Each row is a point on a tangle of strands that fork, close into loops and nearly touch. The rows are in no order.
Two points are linked if the straight distance between their rows is under 69.6. Some points are linked to none.
J87: [ 15  17  20   3 -30 -14   7  24  -6 -14   8 -19  14   5   7  -8  -1 -13
   4  -8   8  -5   0  -7]
J651: [  4   9 -35  -1 -39  54  47  17  11  13 -24  17  14  19 -11 -29  12  17
  28 -13 -23 -31  16  18]
J923: [-14 -29  -5   5 -19   8  17  -2  19  22 -25  19 -24  36 -20 -32  28 -27
 -12   4   8 -23   8   6]
J838: [ 24  -8  19 -28  17  25   0 -15  17  -3   4  -4 -24 -20  -1 -14 -29   8
 -10   1 -13  12 -17   4]
J785: [ -1  -5  12  18  -1  24 -15  -7  -4   7  23 -10 -32  19  -6 -42   5 -32
 -30   7   9 -13  11  -5]
J69: [ 15  23   3   7  13 -33  -7 -15  12 -11  21  26   6 -15  13  19  -8  23
 -20  -2  -7 -19  -8   8]
J258: [ -9  28 -32   4 -26 -14  -2  17 -21  18  -4  16  -1 -33   9  32 -34  15
  10 -13  -2  13 -12  23]
J134: [ 21   8  -2   6   9  13 -38 -18  25   0  16  22 -16   6  10  -4   5  21
  -7 -13 -20  17  -2  32]
J823: [-10   6 -41  12 -22  41  12  20  15  30 -21  -6  17  21 -29   0  -4 -32
  24   1   9  10   2   1]
J645: [ 28   5  13  -5  12 -11 -12  11 -14 -22   4 -31  -3  31   7  -7  17  20
  -1  15   5  -3 -12 -32]
J142: [ 28   5   5 -12   9  -6 -24  -2   6 -10   6   8 -21  -2  12   2  -7  22
  -5  -1 -13  18 -25   2]
J96: [  2 -38  23  11   3  -7  16  -5  13  15 -11  -7 -18   2 -20  -8  39   7
   5 -19 -24  -9  14  -3]
J27: [ 15   1  -2   6 -37  34  14  34  20  17 -22 -16  23  25  -8   7  -4 -30
  28   5   4  -2  -2 -16]
J36: [ 10  22 -17   6  29  11 -18  -2  -7 -12  13  -5   2  18 -22   3  10 -11
  -2 -12  18  29 -26  -7]
J170: [ -7  -1  19   2  30  -1  12   6  -1 -12  17  10  -3 -43  20   4   8   4
  16   0  -8  -3   4   0]
J176: [ -4  -5 -15  10 -23   3  15  27 -25  -5   0  -7  32 -20   9  30 -20 -17
  19   1   2 -16  12  13]
J23: [  5 -14  14 -19  25 -20 -15  -8 -41 -10   4 -11 -30  32 -17  -4  42   9
 -15   6  -4  11  18 -11]
J927: [  3 -18   0  11   4  19  12  11  -7  -4  -3 -12  18  -4  22  33   2 -12
  11   1  10 -23  22  13]
J671: [ 14  -7   4  16 -18  24  26  -8  42   9 -11   4  -5   7 -10   3  -1  -7
  14 -21 -10 -45   9  31]
J425: [ 14  -6   9  16  -9  31 -11  -7  21  10   5  -5  -5  21  13 -20   6 -26
 -19 -12   3 -19  17   6]
J791: [ 10  -9   2  -3   4  12   4   7  -6  -2  19  -3  17 -29  25  -9  23  28
  14  -5  -1  11  -3  -4]
J819: [  2  -6 -22  -1  11  -3   2 -26 -10   9   9  11  13 -29   0  -8   6 -11
  29   7  -2   5  -4  31]
J457: [-16 -19  -5 -20  23 -15   4  -3 -19 -12   6   6   1 -10  29  -2  20  21
 -19  19  28   7   4 -15]
J554: [ 22  25   7 -18 -38 -17   4   4  31  17 -23   2   4  18  -7 -20  -4 -13
  18   1 -17   7  -8   5]
J79: [  4 -10  28  12  -5  15  -5   3   5 -14  20 -24 -35  22 -13 -13   3 -17
 -17  19  25 -20 -17   0]
J139: [  5   6 -32 -16 -10 -31   7   1 -35 -10  -2  -8  30 -10 -16  -7   1  10
  12  -8  -2  22   3  12]
J747: [  0   2  29 -14  29  -3 -27  -8   5   1 -13   3 -23  18  28  23   3 -18
 -10   7  -5  -5  12   1]
J420: [-12  16 -32   2 -21  -6   9  49  13  -9  11  -9  19   1 -12  11 -12 -12
   2  24  14  -2  -4  -8]
J548: [ 11 -15  14 -18   9  16  30  -5   0   7 -12 -10  22 -12   6 -11 -13  -8
  22  12 -19  -4  36  -1]
J564: [ 13  15 -11 -14 -41 -23  -2  29  41  -6 -17 -12  -5   0  -3  -9 -17  -7
   3  -8  -4  -1 -30   2]
J967: [ 11  10  25  20  13  -3  -2 -10  -7   9   1 -14  15  -4   7  10 -20 -19
 -21 -20  -5 -12  15 -19]
J811: [  0 -11 -10   4 -38  41  26   1  18   6 -13  10   9  32  -2 -20  32  14
  17 -32  -9 -18  25  27]
J145: [ -5  11  28  -6   6 -18  -4  -2 -10  -2  14 -13 -32  31  -9 -19  14   1
 -26  19  24 -10   2 -19]
J89: [ -2   3  38  11  11   5  17 -25  12  29   2   0 -33  14 -46  -6  -7  -7
  -3  -7   8  -3   2   3]
J74: [  2   0 -15 -19  25 -36   4  -7 -38  -9  -6  12   2   5 -14 -13  -1   5
 -15  10   4  20   7   5]
J601: [-38   0  18   4  22  -8  -8 -18 -27 -32   7  -2  -6 -40  20   4  -4   3
  13  -8 -15   2   1   4]
J487: [ -7  10  35  -1 -25 -17 -12   7  10  -7   2  -1 -20   0   2  -3 -13 -30
   4  21   8   5 -30  -3]
J773: [ 13 -16  11  -7   3  22  -2   7  -7  22 -16  11 -10  19  -6  15  14  -1
  21   0  -4  18   2  11]
J924: [ 12   7  30  14   5   8  15  -7   5  19   6  -2  18 -13  13  -2  -4   5
   0 -12 -18 -12  42  -2]
J757: [  1 -12 -28 -13 -50  39  34  30   7   7  -5  18  15  21 -18 -25  -7  12
  25  13 -15  -2  16  15]
J914: [ -1 -22  10  10 -22 -26  21   3 -25  24 -34  -2   5  17 -21  12  -6   2
  12  15  -7   3  10  -4]
J513: [-12   1   4  16   0  16 -19  17   3 -14   0  10 -22 -15  16  11 -18 -11
 -17 -19   2  11  -9  22]
J88: [  0  -6  24 -10  21 -19  -5  13   9   0  -7  30 -18  -3   1  29   2 -15
  -9   4  -2   9  -6   8]
J520: [ -7   0   3  -9  -7  -8 -17   2  16  -9 -11  -6  24  11  12   8 -13  13
   7  16 -27  13  20  -4]
J527: [ -6  -5 -14   4   9  -7  -4  -8   1   7 -18  -6   5   7 -25  28  -7  16
  -6   0   8  15 -12  -3]
J726: [-23 -28   3 -14  19   0 -10 -19 -12 -10   8   2   8 -11   0   7  23   6
  -4  -2   7  27   6  -2]
J989: [ -3 -35  14  11 -16  -3  24 -17 -19  28 -30   0  -3  -2 -15  -2   8  -1
   9 -16 -10  -7  16   7]
J51: [  2  -4  13  -8 -21 -21 -29   7  11 -10  -2  20   3  35   5   2  -8  16
 -19  16 -29  13  20   4]
J984: [ -4   5 -11  -4  29  -4  -3 -10  12   9 -12  -7  -6  -7  15 -29   7  -9
   1  13   4   1  16  -5]
J431: [ 14   3 -20  -1  17  33 -10  13   2   6  12   6   3 -15 -20  -1  -5 -12
   3  -9   9  35 -30   1]
J932: [ -4  13  15  -9   2   8 -10 -19 -21 -14  27  20  12   1  39  24  -1  41
 -12  -6  30  -6 -21 -19]
J371: [  0  -1  13 -11  13 -29  -1 -12  -5   5  -3  20 -26 -13   6  16  15   3
   8  -1  23   1 -29  15]
J468: [  7  34  14  -9 -24 -15  -3  31  20 -26  -2 -24 -18  -1  22 -15 -11   4
  -2 -10  17  -2 -22   0]
J732: [-13  35 -30  19  52   7 -19 -11  -9 -11   5  19   7 -10  11  15   1  13
   6 -10   4   5 -31 -31]
J42: [-18  -2  31 -23  17 -12   7 -19 -26 -13  26   7   0 -24  23   4   4  30
  -8   6  20  -3 -10 -32]
J943: [ 10 -12  18   7  25  -7 -14  11 -22 -16   5 -29 -18  19 -15 -13  23   4
  -9   5 -26   4   7 -35]
J460: [-33  -1   9   3   5 -10 -33 -31 -27 -32  10   9   3   3  21   7 -20 -12
 -35   8  -2  -1 -35 -52]
J480: [-10 -30   3 -10  12 -22   7  12 -25  -3 -13   3 -29  28 -26 -18  22 -17
  -9  18   1   9  16   2]
J642: [  5 -11  11  -6  -1  12  -8  -9  18   3 -13  -9 -13   2 -15 -29 -18   5
  -7  -6 -29  19  10  -2]
J834: [ -7   5 -14   7 -12   1  -6   4 -29  -8  18   7  26 -36  33  20  -3  29
   6 -10   5   5  -6   3]
J365: [ -1  19  25 -14  16 -16 -14  -6 -29 -26  27 -13 -17  24   7 -24  13  11
 -10  31  14  -6 -19 -46]
J37: [-14  17  11  -9   8 -28 -21 -29 -22 -34   5  -8  11  -1  18   3 -29 -11
 -22  -1 -13 -10 -14 -24]
J341: [  9  24 -41   2 -20  -5  -5   6 -13   8  23   6  12 -46  28  37 -19  28
  18  -1  -7 -11 -26  14]
J39: [ -7  10  18   5  24   3  -4 -24   3  22  -8   2 -20   9 -30  12 -14  22
 -10  -3   8  17   5   4]
J537: [-21 -15  20 -17   2 -33   9 -36   5   3  -9 -13  -6 -10 -15 -34  -2 -16
  -1  13 -16  -5  26   2]
J250: [ 13   8   4  -6  10  -8  14  11   4  -3  -8 -21  36 -10   8   7 -13   8
  23  18 -29  -4  18 -19]
J799: [ 10 -26 -24  -9 -11  36  22  28   8  -1   2  22   1   7 -13   2  -1  15
  14   6  -5   6  21  35]
J161: [  2 -19  30  13  15  -8   9  14   0  -9   2 -25 -32  -7 -13  -8  29  13
   3 -15 -13   0  -7 -11]
J57: [  6  -3  23 -23 -31 -25  -9   5  14   8 -13  27   9  20  -6 -20  -7 -10
  -2   5 -28  27  12  -1]
J325: [ -7  -6  18  -8  36  -4  -8  -5  -5  10 -18 -13 -24   7  11  -5   5 -16
 -26   7  -5  -7  26 -26]
J750: [ 15   4 -12   4  -7 -27 -12  -7 -25   6   0  22  35  -8  15  38 -10  -7
 -12  -7   9   4 -17  -8]
J386: [ -2  16  22   1   2 -32 -11 -24 -12 -10   8 -14  14   9  11 -17 -11   2
 -30  -9 -15 -13  24 -17]
J997: [-20  16 -37   3  13 -20  19  16 -31 -10  -2 -20  13 -25 -14  -4  -6  10
  12 -13  12   4   2   1]
J369: [ 14   0 -15   3  -5  -7  -9 -18  -3  15   5  16  23 -12   6   5 -14 -27
   1  10   3   2 -11   8]
J854: [ 16 -13   5 -19  -2  24   6 -11  27  -2  21   4  -8 -20   0   0  -5  16
  10   8  12  -1  -9  23]
J796: [ -4   2 -17   4 -21  22   6  -3  24  15 -23 -11  12   0 -11 -18 -16  14
  10 -20 -19   8  23  14]
J889: [-14 -21  -7  27 -27  27  -1  -8  16  21 -18 -14   3  19   1   1   3 -16
  -4   4  20 -13  11   4]
J995: [-15 -15   9  17  11   1 -26 -19 -15  -5  11  -1 -10 -17  26  -5   0 -13
 -38  -1   3  -3 -31 -44]
J398: [ -9  27  -1  26   0  -2  -5  15  14 -10  21  16   2 -26  22   7  -8   5
 -19 -12   7 -13  -4   7]
J848: [ 15 -11  13   9   2  12  26 -22  32  19  -8   1 -13  23 -39 -17   0 -13
  -2 -18 -11 -26  16  13]
J103: [ 13  15   0   5  13   0   6   9  -4 -12  11 -18  37  -4  17  32   9  10
  20   2   5 -14  13 -14]
J387: [-20  16 -17  29  27 -10 -24  -5 -12 -16  -3   3  -6 -10  27   0   4  10
 -20  -8   9  -4 -29 -45]
J380: [-21 -23 -29 -15   0 -14   5   2  11  -5  -6   0  10  -9  15   5  17   2
  -6  23  32  -8   4   2]
J181: [  0   1 -25  -3 -14  44  24  34  37  11   4   4  -6 -12 -10   3   4   7
  19  -9  14  -4   1  19]
J942: [ 26  -4  -5  -1  -9  39  21  23  38   6  21   5 -10 -13 -24  -7 -20   1
   1  10  11  -1 -20  11]
J874: [-13 -12 -49  -9 -16  -2  12  32  30  -2  -1  -1  18  -2  -7   9  16 -12
   6  20  15 -10   3   9]
J259: [-26  10 -13   3  16   5  -6 -34 -16 -11   8 -13  16 -35   8   8 -15   6
  19  -2   3   4   8  23]
J83: [ -1  19 -30  -1  36 -17 -17 -10  -6   3  -4  15  14  -4 -10  19   6  17
  -5  -4   9  24 -31 -15]
J853: [ -2  15  -9  -9  12  -8  -1  -8 -33  -7  17  27  31 -14  25  47 -11  23
   3  -1  18   9 -11  -4]
J683: [ 19  19   2  13  -1 -26 -28 -14  15  -8  24  28  -7  12  -7  10  -5  -2
 -26 -15 -15   1  -9  27]
J724: [  1  10   5  22 -27   9   8  36  17  -4   0 -17   6   7  -8  -2   2 -14
  23  13   2 -11  -5  -2]
J63: [  9   8 -24   0   6  33   3  15  13  13 -14  -9  -4  13 -33 -15 -10 -27
   9 -12   8  22 -13   7]
J504: [-32 -21 -11  25 -17  -3  -7 -14  10  11 -15   3 -18  22  -3 -18  29 -17
 -12  -7  15 -10  12  19]
J764: [-12 -27   3 -17  17 -13   7 -40 -12   6 -17  -7 -22  19 -26 -16  20 -19
   6  10  -4  -4  22  19]
J818: [ -5  19 -41  -1 -33   1  19  32 -19  20  -1 -17   9 -29  -2  31 -18   4
  22 -12   7  -7   0  19]

How many points has the smallest loop of links through each point below? Write 0 if it is on no loop.
J460 -> 24
J176 -> 23
J791 -> 9

Name the points in between on the shortest way along the links from the first point to the second, in order.
J889 / J989 -> J425 J785 J79 J145 J365 J645 J943 J161 J96
J967 / J848 -> J386 J37 J460 J995 J387 J732 J83 J527 J39 J89
J83 / J791 -> J36 J431 J63 J823 J27 J724 J420 J874 J380 J457 J42 J932 J853 J834
J513 / J799 -> J398 J69 J683 J134 J142 J838 J854 J942 J181
J732 / J258 -> J387 J995 J460 J37 J386 J967 J924 J548 J250 J103 J927 J176 J818
